Each row is a point on a landscape with many peaks, with its height.
A climber steps from a point to the highest of its 4 nearest points, and stops where none of them is higher. Distance is the straight distance between rows; heights are no part of it.
zazib (h 21.1): -3 -6 14 14 7 -8 -13 15 8 -3 18 -18 -21 8 -10 12 -10 12 3 24 -21 5 6 -8
nel (h 30.1): -12 -6 21 -4 -9 -6 15 34 -5 -13 10 -7 -15 -10 -13 17 12 -1 -6 -8 -15 29
 10 15
fal (h 37.6): -5 3 1 3 -5 -2 5 18 0 12 8 -7 -3 -11 -10 10 7 -10 9 2 -14 28 14 11
Sud (h 56.5): -20 25 3 4 13 11 -22 -4 11 -1 4 17 7 18 4 -13 1 -15 1 1 29 -8 -7 1
pibud (h 15.9): 6 -15 -11 19 3 4 -12 -5 -3 8 6 -21 1 13 6 8 4 1 0 4 -19 9 1 -11
Tif (h 40.4): -30 10 17 5 21 5 -12 17 13 -2 17 9 -20 3 -3 6 -11 -12 11 29 9 -4 7 9
Tise (h 31.3): -6 -16 4 23 -1 -1 -12 -5 -3 2 11 -20 -12 25 4 12 -2 10 -3 12 -9 5 1 -14
pob (h 28.4): -10 18 -15 -39 3 0 22 2 -2 6 -3 9 5 -18 -11 -11 22 5 -6 -30 12 -9 14 -15
Kenez (h 34.4): -36 9 28 -1 22 2 5 28 5 -14 -2 17 -33 2 -4 10 5 -10 0 22 9 8 7 13
Vob (h 19.1): 2 4 -5 6 -2 -6 -3 9 5 12 0 -12 4 -5 -9 6 7 -7 2 8 -11 25 3 -4
Koso (h 47.5): -15 -2 28 -4 12 -13 8 31 13 -9 -10 -2 -36 12 -15 24 -7 9 0 22 -9 12 -5
 11
nime (h 18.1): 14 3 -8 4 -2 -7 -4 0 5 14 -9 -4 13 -6 -8 -4 8 -5 9 -6 -8 8 0 -2
Ton (h 33.3): -13 4 23 11 14 -7 -5 27 13 -6 12 0 -29 15 -14 9 -7 2 7 30 -5 10 4 2
nonal (h 54.9): -7 20 4 5 9 12 -21 6 12 3 0 23 16 9 -1 -17 -2 -9 9 -3 27 -5 -4 2
vonuk (h 32.5): 15 4 -14 -17 -6 -6 7 -9 5 13 -18 5 11 -21 -5 0 10 10 5 -18 -11 -3 -3 -10
mazif (h 6.4): 21 9 -4 -14 -6 -1 0 -2 6 1 -12 13 19 -10 -3 -14 5 3 5 -15 5 -22 -6 -4
vop (h 31.0): 4 -1 -5 0 -9 -7 5 9 -6 8 4 -12 4 -23 -10 8 11 1 5 -8 -20 31 8 4
Depel (h 40.1): -11 -4 14 12 -1 -9 0 25 8 -7 8 -9 -26 3 -19 16 -1 3 7 18 -13 16 7 1
Fivun (h 24.8): 16 13 8 -34 9 1 15 -4 7 -6 -24 28 16 -15 -14 -3 15 11 4 -17 14 -29 15
 -12
faf (h 57.2): -19 -11 39 -10 4 -17 13 21 13 -11 -4 -2 -45 17 -14 24 -3 21 2 20 -16 16
 -5 -2
Dom (h 18.3): -9 -4 7 10 -28 6 0 -9 -17 0 -14 17 15 10 14 -11 -20 -23 -14 4 18 -36 -18
 17
Geno (h 32.4): -4 25 1 -23 5 -2 0 8 -10 -2 -9 33 12 -25 -9 -18 17 -2 -1 -15 28 -10 13
 -4
pides (h 18.4): -7 -14 9 19 5 -9 -10 0 -3 -3 13 -27 -18 26 1 16 -10 12 -3 19 -16 12 9
 -13
nusus (h 44.3): 20 -1 -7 -13 -11 3 7 -6 -12 -7 -6 8 13 -5 10 -10 -25 -2 -11 -10 -2 -32
 -14 13
tiba (h 63.5): -29 40 8 1 11 11 -14 12 7 -1 10 42 1 -11 -5 -14 15 -19 14 2 23 10 8 9
zop (h 26.9): 3 -10 5 6 -10 -10 5 13 -3 0 14 -6 -12 -12 -10 19 9 5 2 -6 -15 42 6 9
Ramo (h 10.1): -11 -19 14 10 8 -6 -8 -4 -15 -2 16 -20 -24 30 3 23 -9 20 0 19 -10 -3 -2
 -18
tel (h 7.5): 27 -3 -5 -16 1 -2 -2 -9 11 -7 -15 17 17 -5 -3 -11 -5 5 3 -17 3 -27 -4 -5
nufe (h 28.0): 0 26 -8 -26 6 2 20 0 1 2 -11 20 6 -23 -14 -9 18 7 0 -20 11 -15 16 -11
Sol (h 48.3): -26 27 11 11 21 13 -24 -4 10 -5 16 30 -3 2 -3 -18 9 -10 19 4 27 6 -1 8
Koge (h 28.7): 15 -23 -27 19 -17 -5 -1 -34 -7 -3 2 -25 0 8 28 7 4 12 -8 -4 -4 24 -9 2
pubab (h 58.2): -11 -8 18 7 -9 -12 9 25 12 -7 3 -5 -24 9 -19 21 0 4 1 16 -17 32 8 6
puba (h 36.2): 17 8 -10 -22 -1 -2 17 -7 1 17 -15 0 8 -25 -15 8 13 7 10 -23 -15 3 11 -10
Beno (h 33.9): 32 -11 -23 -9 -14 2 11 -25 6 -6 -12 -8 10 -6 11 -9 -8 10 4 -21 -8 -3 -18
 -2
gev (h 40.3): -15 3 17 16 22 4 -16 20 9 -4 12 -6 -15 4 -4 8 -9 -11 5 28 0 1 7 3
sez (h 35.1): 4 -12 -5 -1 0 -15 13 4 -8 1 10 -5 -1 -20 -12 19 17 3 0 -3 -21 38 14 7
suneg (h 34.1): -8 31 1 -17 2 -3 5 9 0 7 -7 20 15 -22 -15 -8 12 -9 2 -18 17 -3 9 -7
Sopal (h 21.4): 18 1 6 -28 13 3 20 3 7 -16 -22 42 6 -20 -15 -6 10 11 13 -10 16 -39 18
 -10
zod (h 19.2): 8 19 10 -2 9 7 -20 -5 12 -11 4 26 21 13 6 -13 -7 -10 -4 -6 33 -19 -15 -1
ziv (h 32.2): 36 -24 -32 -3 -18 -8 10 -45 -3 -10 -7 -4 4 -11 21 -6 -4 11 5 -17 -8 9
 -17 2
soko (h 8.6): -15 -22 10 18 -9 -18 -8 -10 -24 6 10 -25 -24 36 10 26 -9 31 -12 27 -13
 -7 -5 -17
folu (h 54.2): -13 -13 3 17 -12 10 2 -18 -16 15 -19 -16 3 19 21 -2 -12 -5 -5 12 -1 -12
 -17 0
Defop (h 29.8): -10 -7 6 11 -2 -6 4 23 2 1 8 -9 -17 -8 -9 11 6 2 3 11 -16 28 5 6
favef (h 25.6): 11 -14 -7 24 -3 -7 -14 -13 0 3 9 -21 7 11 9 8 10 8 -6 1 -12 28 0 -11
vozed (h 47.7): -15 -6 2 16 7 14 -10 -2 2 12 2 -15 -1 18 9 -3 -13 -12 -6 20 8 -6 0 -3
Zar (h 29.3): 3 22 -15 -34 4 -7 23 2 -3 9 -9 5 8 -21 -14 -2 16 8 4 -19 -2 -6 21 -12
bemak (h 15.7): 29 0 -1 -25 4 3 12 -4 16 -13 -20 22 4 -24 -14 -8 2 11 15 -5 8 -40 11 -2
lor (h 23.6): 16 1 1 -27 8 3 18 -5 10 -5 -30 21 11 -14 -10 -6 15 13 15 -15 3 -31 15
 -12
ginen (h 26.1): 4 25 0 -38 15 13 16 -2 1 1 -13 32 -1 -16 -10 -16 21 3 0 -21 17 -24 21
 -11
miror (h 29.2): 31 -7 -9 -15 -12 0 0 -8 3 -12 -12 3 19 -7 3 -11 -18 -2 -7 -17 2 -29 -10
 4
poga (h 44.4): -11 -4 21 -2 -7 -10 7 34 8 -4 0 -6 -23 -1 -13 11 6 -3 4 13 -12 26 5 4
dudim (h 38.2): -28 13 22 3 20 2 -5 23 9 -13 7 12 -28 1 -8 5 -5 -3 9 28 6 5 7 8
geta (h 46.2): -14 -10 25 -5 5 -23 1 15 9 -10 4 -6 -41 14 -8 23 -19 21 -3 20 -18 13 -10
 -10
kamut (h 16.3): 29 -4 -13 -13 -2 0 -4 -10 15 3 -9 1 22 -6 3 -14 0 -2 7 -21 1 -18 -10 -4
Bez (h 59.8): -20 28 -1 -10 8 7 -13 13 9 5 0 21 3 -13 -5 -14 20 -11 7 -6 26 2 3 1
Nesa (h 23.5): -8 -21 2 23 -5 1 -5 -5 -11 3 3 -24 -12 30 14 16 -1 3 -9 15 -8 -2 -1 -13
suge (h 28.6): 27 -6 -2 -16 7 9 5 -3 1 -28 -13 17 16 -10 4 -11 -22 1 -6 -7 5 -41 0 5
kek (h 29.4): -25 -3 36 -7 8 -1 24 42 6 -12 -1 1 -34 12 -5 16 6 0 -3 9 -6 21 4 11
somur (h 26.3): -24 4 43 -21 16 -6 20 29 16 -11 -16 9 -49 14 0 13 -1 7 -5 17 0 12 -11 6
giva (h 13.1): -25 3 12 10 -16 13 3 -10 -15 0 -7 25 7 20 18 -13 -26 -23 -6 10 31 -32
 -20 16
Mune (h 44.2): -30 20 17 5 14 10 -13 18 12 -1 9 10 -17 -9 1 -2 4 -13 12 15 20 12 11 14
Nata (h 35.9): 9 -3 1 -2 -14 13 -4 -12 -12 -6 -4 16 14 4 14 -18 -20 -14 -13 -6 19 -35
 -16 18
zik (h 48.5): -30 21 8 2 14 6 -19 18 15 3 13 12 -4 3 -2 -7 9 -10 2 17 8 9 7 3
mamat (h 30.4): 13 -1 1 -7 -11 5 -1 -9 1 -8 -1 9 25 7 7 -17 -17 -10 -10 -13 15 -25 -15 2
ros (h 52.8): -18 11 2 -7 0 -2 13 20 -2 7 3 -5 -1 -20 -17 3 13 -11 -1 -7 -5 22 12 7
lafaf (h 28.9): -8 14 -9 -21 -4 3 15 7 -5 7 -2 0 5 -24 -16 6 19 -11 -6 -22 -11 13 18 -1
masur (h 42.1): -8 0 3 9 -12 11 -6 -5 -9 3 -9 3 15 15 10 -20 -17 -19 -12 -7 30 -23 -14 4
vot (h 34.2): -14 29 -7 -23 4 -3 8 15 4 13 -1 12 9 -16 -10 -3 19 -7 3 -17 10 7 17 3
zupaf (h 28.3): -7 24 -9 -26 14 4 29 5 0 3 2 4 5 -28 -17 0 16 -2 -9 -26 -1 6 22 -5
kam (h 32.9): -12 -7 5 13 16 -2 -14 10 -5 11 17 -22 -17 29 -1 10 -8 16 -5 21 -8 -3 9
 -10
Genub (h 53.0): -19 11 14 10 10 13 -18 -6 2 2 10 -1 0 26 6 -6 -9 -14 -2 16 23 -13 -7 -1
gitun (h 17.5): 16 8 -11 -6 -2 6 -8 0 10 6 -5 6 15 -3 1 -18 -1 -6 -2 -10 8 -14 -15 -1
Duf (h 41.7): 5 -14 -10 10 -16 7 -1 -14 -8 3 -6 -21 10 21 22 -8 -8 -11 -1 0 -4 -10 -17
 2
pak (h 37.3): 20 -16 -20 -2 -22 -3 13 -19 -15 -6 -9 -7 3 -3 21 -10 -19 8 -5 -21 -7 -16
 -20 16
par (h 55.2): -16 26 2 -2 6 0 -17 12 6 8 9 17 6 -4 -3 -8 9 -15 9 4 16 5 8 2
nasov (h 29.5): 18 -21 -26 12 -14 -2 7 -36 -8 0 -7 -20 7 6 26 -6 -3 8 -6 -14 -9 16 -15 0
kogaz (h 24.0): -9 -6 1 -11 5 -6 28 24 -7 -6 11 -7 -6 -19 -2 11 11 -3 -11 -16 -15 32 15
 6
Mos (h 27.7): 14 17 -10 -38 2 -3 19 -7 8 6 -18 19 10 -22 -11 -3 19 16 7 -24 3 -17 18
 -14
lur (h 34.5): 2 15 -2 0 2 1 -15 1 9 10 -7 9 22 -4 -5 -12 5 -13 4 -7 13 -10 -5 -4
bev (h 55.0): 5 -2 -17 -4 -8 -8 16 -13 -3 7 1 -7 5 -24 0 5 19 6 8 -16 -21 33 16 -7
dite (h 44.9): -20 -12 0 24 -8 12 -6 -6 -8 17 -1 -18 2 26 17 -9 -10 -8 -7 13 9 -15 -12
 0
Sif (h 10.2): -23 -14 7 18 -17 7 2 -12 -16 12 -24 11 11 17 18 -2 -17 -16 -6 12 16 -26
 -23 1
Zal (h 19.6): -6 -11 8 -9 0 -8 36 6 -9 -16 11 -10 -11 -19 -9 23 13 2 -19 -23 -16 42 12
 13
kemad (h 40.8): -15 3 7 6 16 3 -16 1 4 -1 14 -10 -15 23 -1 6 -12 -4 -3 26 1 -6 2 -5
Fum (h 56.4): -3 -4 -2 9 -16 8 -1 -8 -13 2 -10 -11 6 9 15 -7 -19 -12 -10 -1 12 -20 -20
 9
firis (h 28.2): 21 -8 -18 -1 -4 -11 1 -29 -4 9 1 -10 6 -18 7 4 17 12 6 -13 -13 28 -2 -5
zogo (h 49.4): -8 14 -1 -7 10 6 -8 7 6 10 -2 17 17 -9 -9 -19 11 -16 4 -1 14 -4 -2 -1
kazab (h 13.0): 17 16 4 -9 2 10 -15 0 8 -12 -7 27 23 3 4 -18 -3 -10 -3 -10 27 -19 -12 1
Vaba (h 38.8): -21 -22 9 22 -8 11 0 -10 -15 9 -8 -29 -7 31 21 6 1 -1 -6 15 2 -13 -6 -8
doru (h 26.4): 20 -15 -23 15 -13 -3 0 -24 -2 9 4 -21 7 6 13 3 5 3 -3 0 -9 13 -9 -6
Senul (h 46.7): -39 32 10 4 23 11 -22 4 3 -6 10 38 -19 -5 -7 -18 10 -8 16 10 16 11 7 13
befer (h 44.1): 11 -11 -9 4 -7 -17 9 -4 -9 6 3 -5 1 -22 -6 12 24 12 13 -7 -22 38 14 -2
noson (h 38.3): 21 -16 -6 -19 -13 8 12 -9 -24 -23 -2 16 13 -13 12 -1 -30 11 -3 -13 -3
 -48 4 9
Dake (h 55.7): 13 -11 -4 -8 -25 2 6 -3 -17 -6 -9 12 12 0 16 -14 -21 -8 -12 -9 6 -35 -11
 11
muki (h 38.4): -20 11 18 12 25 -3 -12 21 7 -1 11 7 -23 11 -9 7 -9 -5 3 28 4 11 12 7
Luv (h 31.2): -2 21 -15 -27 -1 -4 1 4 1 11 -9 2 5 -24 -13 -4 16 1 3 -19 2 0 14 -9
kipat (h 25.4): -11 -7 2 3 0 -4 10 21 -3 5 7 -9 -6 -19 -18 16 16 -5 -3 -5 -20 34 15 10
luta (h 40.9): -2 12 -9 -7 4 5 1 18 5 17 -5 1 7 -20 -12 -1 16 -12 -1 4 -1 13 7 -1
Vad (h 14.0): 7 -6 -7 19 1 1 -7 -10 5 10 12 -20 5 2 1 10 -1 -6 -1 4 -16 19 -5 -6
vas (h 26.2): -12 7 -4 -13 10 0 30 14 -10 -3 8 -12 -1 -24 -15 9 11 -10 -17 -23 -14 25
 17 6
rukem (h 30.3): 22 -6 -23 10 -8 -5 -5 -18 7 8 -3 -12 10 1 14 -13 -1 6 0 -17 -6 -3 -12 1
kobop (h 8.2): 3 -7 1 18 2 -10 -5 8 2 8 13 -16 -2 1 -6 12 4 3 5 12 -15 22 12 0
sozi (h 25.8): 18 -3 -20 -3 -1 0 -2 -11 2 14 -9 -9 12 -16 -1 5 6 5 12 -11 -14 9 -5 -5
mer (h 20.3): -4 -19 -5 20 -2 1 -5 -7 -12 9 -3 -28 -7 24 12 6 -6 -3 -8 5 -10 -2 2 -5
zegu (h 28.1): 24 -17 -20 23 -11 -10 -6 -26 -5 -1 13 -18 6 5 19 8 10 13 -1 3 -9 33 -8
 -4
tem (h 34.3): 32 -9 -9 -14 -6 4 12 -16 -10 -28 -8 15 4 -19 0 -6 -27 16 9 -10 -6 -50 7
 9
lig (h 36.0): -8 -18 -2 36 -14 -2 0 -19 -16 9 5 -27 3 29 21 7 -3 -1 -6 6 -11 4 0 -1
gam (h 0.8): 1 -15 3 22 -7 -13 -1 7 3 -4 14 -15 -18 1 -7 13 7 16 7 7 -22 35 7 -8
nido (h 35.6): 41 -18 -23 -8 -15 -5 11 -27 -3 -7 -14 -8 6 -4 10 -11 -16 12 6 -21 -8 -12
 -20 5
Refi (h 33.6): -15 -11 6 13 0 9 -9 -6 -6 4 10 -30 -5 28 7 8 -8 3 -7 18 -6 -3 -4 -12
Zilum (h 60.1): -1 -19 -3 26 -16 11 3 -22 -13 11 -8 -23 2 18 18 1 -3 -1 -4 8 -3 3 -9 -2
solev (h 22.2): 10 -19 -18 13 -8 5 -2 -17 0 12 3 -18 1 9 14 6 -2 4 -2 1 -1 13 -9 -4
litok (h 9.6): -16 -21 13 16 4 -15 -3 -6 -12 -7 14 -23 -25 29 -7 24 -16 32 -2 18 -17 0
 -3 -12
duk (h 23.4): 9 16 6 -26 10 6 -6 -4 4 -6 -18 38 16 -15 -8 -20 12 3 3 -17 22 -22 3 -4
Dovo (h 4.2): 2 -27 -4 33 -16 -6 -5 -22 -20 -5 14 -33 -13 34 21 19 4 20 -17 13 -6 19 6
 -12
bodi (h 39.5): -19 1 30 -2 12 -9 -2 30 12 -11 5 3 -36 4 -9 13 -5 0 5 28 -5 13 2 5
bubab (h 30.9): 36 -6 -15 -18 -6 -2 12 -21 9 0 -19 -3 9 -8 -4 0 5 12 7 -19 -11 -15 -10
 -1
latab (h 31.1): 38 -12 -14 -13 -12 -5 16 -6 -17 -21 -6 7 9 -14 0 -2 -31 12 2 -14 -6 -38
 0 4
bam (h 4.0): 34 7 1 -22 2 2 2 -3 14 -7 -14 24 23 -15 -5 -11 9 2 6 -13 12 -35 -1 -6
Ruzi (h 32.3): 7 21 4 -16 12 -2 -13 -4 5 -1 -10 34 18 -8 -4 -15 19 -11 7 -11 24 -12 7
 -9
tas (h 20.9): 12 15 3 -28 8 -1 1 -3 10 7 -14 24 20 -24 -8 -13 16 -1 1 -12 18 -14 -2 -1
povuk (h 31.8): 12 -14 -11 10 -8 -11 -6 6 -1 12 5 -12 -5 -6 -2 9 16 11 8 1 -17 34 5 -4
lol (h 29.1): 6 2 -3 -2 -12 10 -7 -5 4 -1 -2 12 18 15 8 -21 -14 -11 -10 -4 20 -29 -15
 11
sepap (h 46.1): 11 -12 -11 1 -20 6 7 -13 -13 -4 -8 -2 15 -2 10 -10 -19 -4 -6 -11 0 -22
 -15 12
kavi (h 34.6): -22 3 29 7 9 -4 6 30 3 -6 6 3 -31 4 -6 15 2 -3 -5 25 -6 14 4 7
kifir (h 43.9): 5 8 -14 -13 -2 -8 6 -13 -4 15 -3 -7 17 -28 -12 5 26 4 8 -13 -16 25 12 -4
melet (h 49.3): -1 15 2 4 8 12 -19 -1 9 5 4 9 18 16 3 -14 2 -13 -2 8 19 -6 -14 -1
zit (h 2.5): 2 -24 -3 24 -7 -9 -4 -12 -8 -6 17 -24 -21 29 7 17 -1 23 -7 16 -17 23 1
 -11
fofek (h 45.1): -31 26 9 6 24 7 -19 6 8 -6 13 19 -10 11 -1 -10 1 -10 17 20 27 -2 2 0
rike (h 17.6): -6 -14 13 13 4 -17 -1 14 10 -15 16 -13 -27 21 -11 23 -13 13 6 23 -18 9 2
 -6
Ribiz (h 26.6): 24 -21 -22 6 -7 -21 1 -29 1 7 10 -11 3 -11 10 12 19 11 6 6 -14 39 1 -8
mav (h 14.5): -13 -20 8 26 -7 -7 -8 -13 -18 4 6 -24 -16 34 12 19 -6 16 -12 17 -9 -4 -6
 -13
nit (h 23.3): 33 -5 -4 -15 -6 4 4 -6 0 -15 -13 15 18 -6 8 -8 -16 -1 0 -18 3 -32 -7 3
seb (h 6.9): 7 -1 -13 11 7 0 -9 -8 8 17 5 -9 17 1 5 -2 0 -3 0 -2 -3 8 -11 -4
vupit (h 45.5): -10 27 3 -4 10 5 -22 -3 10 0 2 37 13 -1 4 -24 11 -17 10 -12 27 -10 -2 4
sus (h 31.9): 5 0 -15 2 -1 -6 0 1 -4 19 1 -5 17 -18 -11 2 14 4 9 -3 -16 22 4 -8
Siso (h 39.8): -22 -1 2 19 -5 12 -5 -9 -12 7 -4 -3 2 26 17 -10 -8 -18 -14 8 20 -19 -12
 0
nop (h 56.6): 17 0 -10 -8 -12 4 10 -8 -20 -20 -8 23 14 -8 10 -14 -30 -3 -14 -11 14 -43
 0 12
dutu (h 28.8): -6 6 6 8 -4 17 -13 -12 -3 -8 -1 23 12 24 9 -14 -8 -19 -8 2 39 -22 -16 12
sadu (h 24.9): 14 -20 -6 18 -7 -20 -2 -15 0 3 19 -18 -6 -3 4 15 16 12 5 6 -18 32 1 -3
dobi (h 13.9): 16 -1 -9 1 2 1 -11 -8 8 5 0 -6 17 0 4 -13 -3 -8 2 -8 3 0 -12 0
Pevek (h 18.0): 17 10 -6 -11 2 0 -6 0 7 4 -6 2 21 -11 -2 -7 12 -7 4 -10 5 -6 -2 -4
vudi (h 32.1): -12 -5 15 7 15 0 -13 20 4 -8 13 -12 -23 9 -7 14 -14 7 -3 22 -8 -2 6 -6
vuz (h 32.8): -22 11 2 10 -9 18 -9 -4 -11 -4 -7 9 8 23 17 -14 -15 -17 -7 13 23 -22 -18
 2
ror (h 27.3): 3 -10 -6 10 -14 10 -10 -9 5 8 -1 -10 20 15 4 -11 -9 -9 -5 -1 13 -8 -6 5
rumus (h 34.9): -11 -5 21 -1 14 -7 -2 26 12 -8 10 -7 -31 20 -12 14 -10 13 3 29 -10 5 -4
 0
Fogar (h 7.9): -10 -29 3 29 -10 -9 -3 -15 -24 1 7 -28 -15 26 26 20 -4 23 -6 18 -9 5 0
 -12
golep (h 49.7): -25 32 2 -11 11 14 7 26 -1 -5 3 14 -7 -20 -11 -11 15 -13 -1 -4 8 15 15 9
Dezi (h 39.6): 22 -10 -16 6 -20 -1 -1 -24 -14 0 -7 -9 8 0 17 -12 -14 -1 -7 -11 -5 -7
 -26 9
rin (h 31.6): 39 -11 -11 -15 -7 -1 11 -18 3 -14 -11 0 12 -9 1 -7 -14 14 11 -14 -11 -22
 -14 -2
Piz (h 43.0): -21 8 10 7 22 9 -14 7 1 2 17 -9 -8 17 1 5 -9 -4 -4 30 6 -6 3 -4
voviv (h 25.7): -6 -12 14 17 1 -9 -9 15 5 -9 18 -8 -21 13 -12 16 -4 6 4 20 -22 17 5 -4
seg (h 39.3): -44 21 17 6 18 12 -3 22 8 -6 6 19 -17 -5 1 1 4 -15 7 18 16 10 7 16
tum (h 36.1): -17 7 13 1 3 0 12 37 -1 -8 3 1 -20 -6 -12 14 5 -8 0 7 -18 20 13 12
zoke (h 46.6): -19 22 5 -3 9 2 -5 22 1 11 1 6 4 -15 -13 -5 6 -17 8 1 8 15 15 7
lofun (h 9.5): 26 -1 2 -24 5 3 3 -4 6 -16 -17 31 16 -6 1 -12 -8 3 8 -14 13 -37 2 0
dazot (h 12.6): -2 -21 6 17 -4 -14 -2 3 0 -3 20 -22 -27 25 -8 17 -11 23 -4 17 -22 9 -3
 -11
lub (h 39.4): -10 5 6 13 8 9 -12 8 10 11 6 -14 -1 6 -6 4 -7 -12 6 19 2 8 6 -3
gade (h 30.8): 32 -24 -29 6 -11 -9 5 -41 -2 -6 4 -9 9 -12 32 4 8 9 -8 -11 -3 32 -13 -3
Vodi (h 40.6): -11 15 4 15 8 4 -5 14 8 11 8 -3 0 -1 -9 -5 4 -9 2 14 -1 5 3 0
Bur (h 27.9): 19 -8 -12 -10 -9 1 5 -12 4 1 -14 -9 18 -3 6 -5 -6 -2 2 -9 -2 -12 -14 0
Vep (h 56.7): -22 15 6 -16 3 -2 8 25 0 7 1 2 -10 -26 -15 1 12 -13 -11 -17 1 17 10 4
vapa (h 10.8): 14 10 2 -14 2 -1 -10 2 12 3 -11 29 21 -8 -4 -17 -1 -7 4 -13 22 -27 -9 -2
todi (h 39.7): -26 9 24 3 13 2 -2 28 8 0 9 6 -21 -7 -10 2 7 -16 3 17 7 14 11 8
ferik (h 38.0): 8 5 0 5 -4 16 -7 -9 8 3 -5 2 18 6 4 -17 -10 -16 -4 -1 18 -8 -14 4
Niduv (h 30.2): 29 -15 -32 -1 -8 -5 -6 -32 8 4 -1 -6 17 -10 13 1 6 9 6 -15 -9 14 -14 -5
Toloz (h 54.8): -9 -9 4 18 12 -1 -19 5 6 9 13 -16 -11 17 2 7 2 2 -4 16 -9 3 -1 -9
buvi (h 60.5): 28 -7 -5 -12 3 5 13 -7 -2 -23 -11 19 6 -16 2 -7 -23 5 4 -7 -3 -53 9 2
bedez (h 59.7): 18 0 -1 -8 0 7 -4 -11 5 -9 -3 22 24 1 6 -11 -13 -9 -11 -15 12 -38 -13 3
bib (h 44.0): -23 29 7 -20 5 8 -1 10 2 -1 -3 25 7 -22 -8 -20 20 -6 3 -14 19 0 7 9
Galir (h 24.7): -3 7 2 7 4 3 -12 10 13 13 7 -14 12 -4 -7 -4 3 -5 2 2 -7 11 2 -5
pufos (h 32.0): -5 -7 2 20 3 8 -15 3 2 8 12 -28 -1 19 9 6 -5 -3 -5 15 -10 5 2 -4
Dis (h 9.4): -8 -14 9 2 6 -11 0 3 -3 -10 18 -22 -28 26 -13 21 -19 26 -11 25 -14 3 -3
 -9
Balaf (h 63.2): -17 23 6 1 15 6 -24 6 13 6 1 14 10 -2 -2 -17 7 -16 10 6 24 2 0 1
Podi (h 22.5): -4 -9 8 21 3 -4 -7 21 8 0 11 -10 -15 7 -13 8 2 1 1 10 -8 16 11 -1
nubir (h 39.2): -5 21 -2 -4 5 4 -2 13 3 14 -4 9 11 -20 -7 -7 10 -10 8 0 9 11 6 -3
lavol (h 45.4): -16 17 2 7 11 5 -13 4 10 7 10 -7 0 7 3 -4 -1 -9 8 17 13 6 6 -2
lut (h 27.5): 40 -13 -16 -19 -15 0 18 -29 -3 -15 -12 8 4 -13 9 3 -18 19 4 -13 -18 -26
 -9 5
dugal (h 38.5): 16 -8 -18 -3 -10 7 1 -18 -13 4 -14 -10 16 9 12 -9 -10 -10 -14 -15 -1 -12
 -20 6
zoge (h 27.4): 7 -28 -15 24 -11 -5 2 -31 -15 -2 7 -27 -4 15 25 7 3 14 -6 3 -5 20 -4 -6
Gosa (h 27.6): -12 11 -16 -24 6 1 24 5 -10 1 4 -7 -4 -26 -15 4 9 3 -5 -23 -12 12 18 2
zizar (h 35.7): 16 -14 -19 3 -17 2 -3 -23 -3 9 -10 -14 11 4 13 -13 -11 4 -4 -15 -9 -2
 -13 8
pas (h 34.0): 31 -15 -17 -9 -15 0 10 -26 -4 -9 -14 -1 11 -4 6 -10 -10 7 1 -18 -5 -17
 -11 9
babig (h 24.6): -6 -1 -11 -19 4 -3 33 8 -9 -1 11 -12 0 -29 -18 15 17 3 -11 -25 -21 29 16
 10
nub (h 42.9): -19 -1 7 19 8 8 -10 -4 -10 13 11 -23 -5 27 9 2 -10 -3 -5 18 4 -11 -1 -7
nuv (h 33.5): 24 -13 -10 -8 -21 2 11 -10 -24 -15 -7 5 12 -12 11 -7 -29 9 -4 -19 -9 -45
 0 15
filad (h 25.0): 18 -6 -18 11 -3 -9 -14 -20 -4 11 7 -12 7 -10 3 6 12 3 5 -3 -15 30 -4 -8
zefar (h 27.2): -2 32 -7 -38 9 -2 21 -6 -3 1 -14 28 8 -20 -17 -12 20 11 -3 -20 17 -15 21
 -6
sut (h 33.8): -21 8 17 11 5 1 -5 27 -1 7 8 0 -5 -10 -8 8 6 -11 5 10 -8 23 12 6
sasav (h 26.5): -17 -10 30 1 -3 -5 27 36 7 -7 -2 1 -38 11 -9 22 4 2 -4 -1 -13 28 1 6

Where does a climber stop that starts at each point below?
Fogar => vozed
Tif => Balaf
Niduv => nop
sozi => bev
zegu => nop
babig => Vep
zoge => nop
litok => Toloz
gade => nop

Call two points neighbours if one is among the 4 nearest of the other. Go from one point of each pair to the other, from neighbour to neighbour, staying as high as possible. Name the lowest point that can't be avoided.
bev / fal => Luv
Toloz / Fum => kemad
Balaf / Zilum => dite
Balaf / tiba => Bez
Fum / nop => sepap
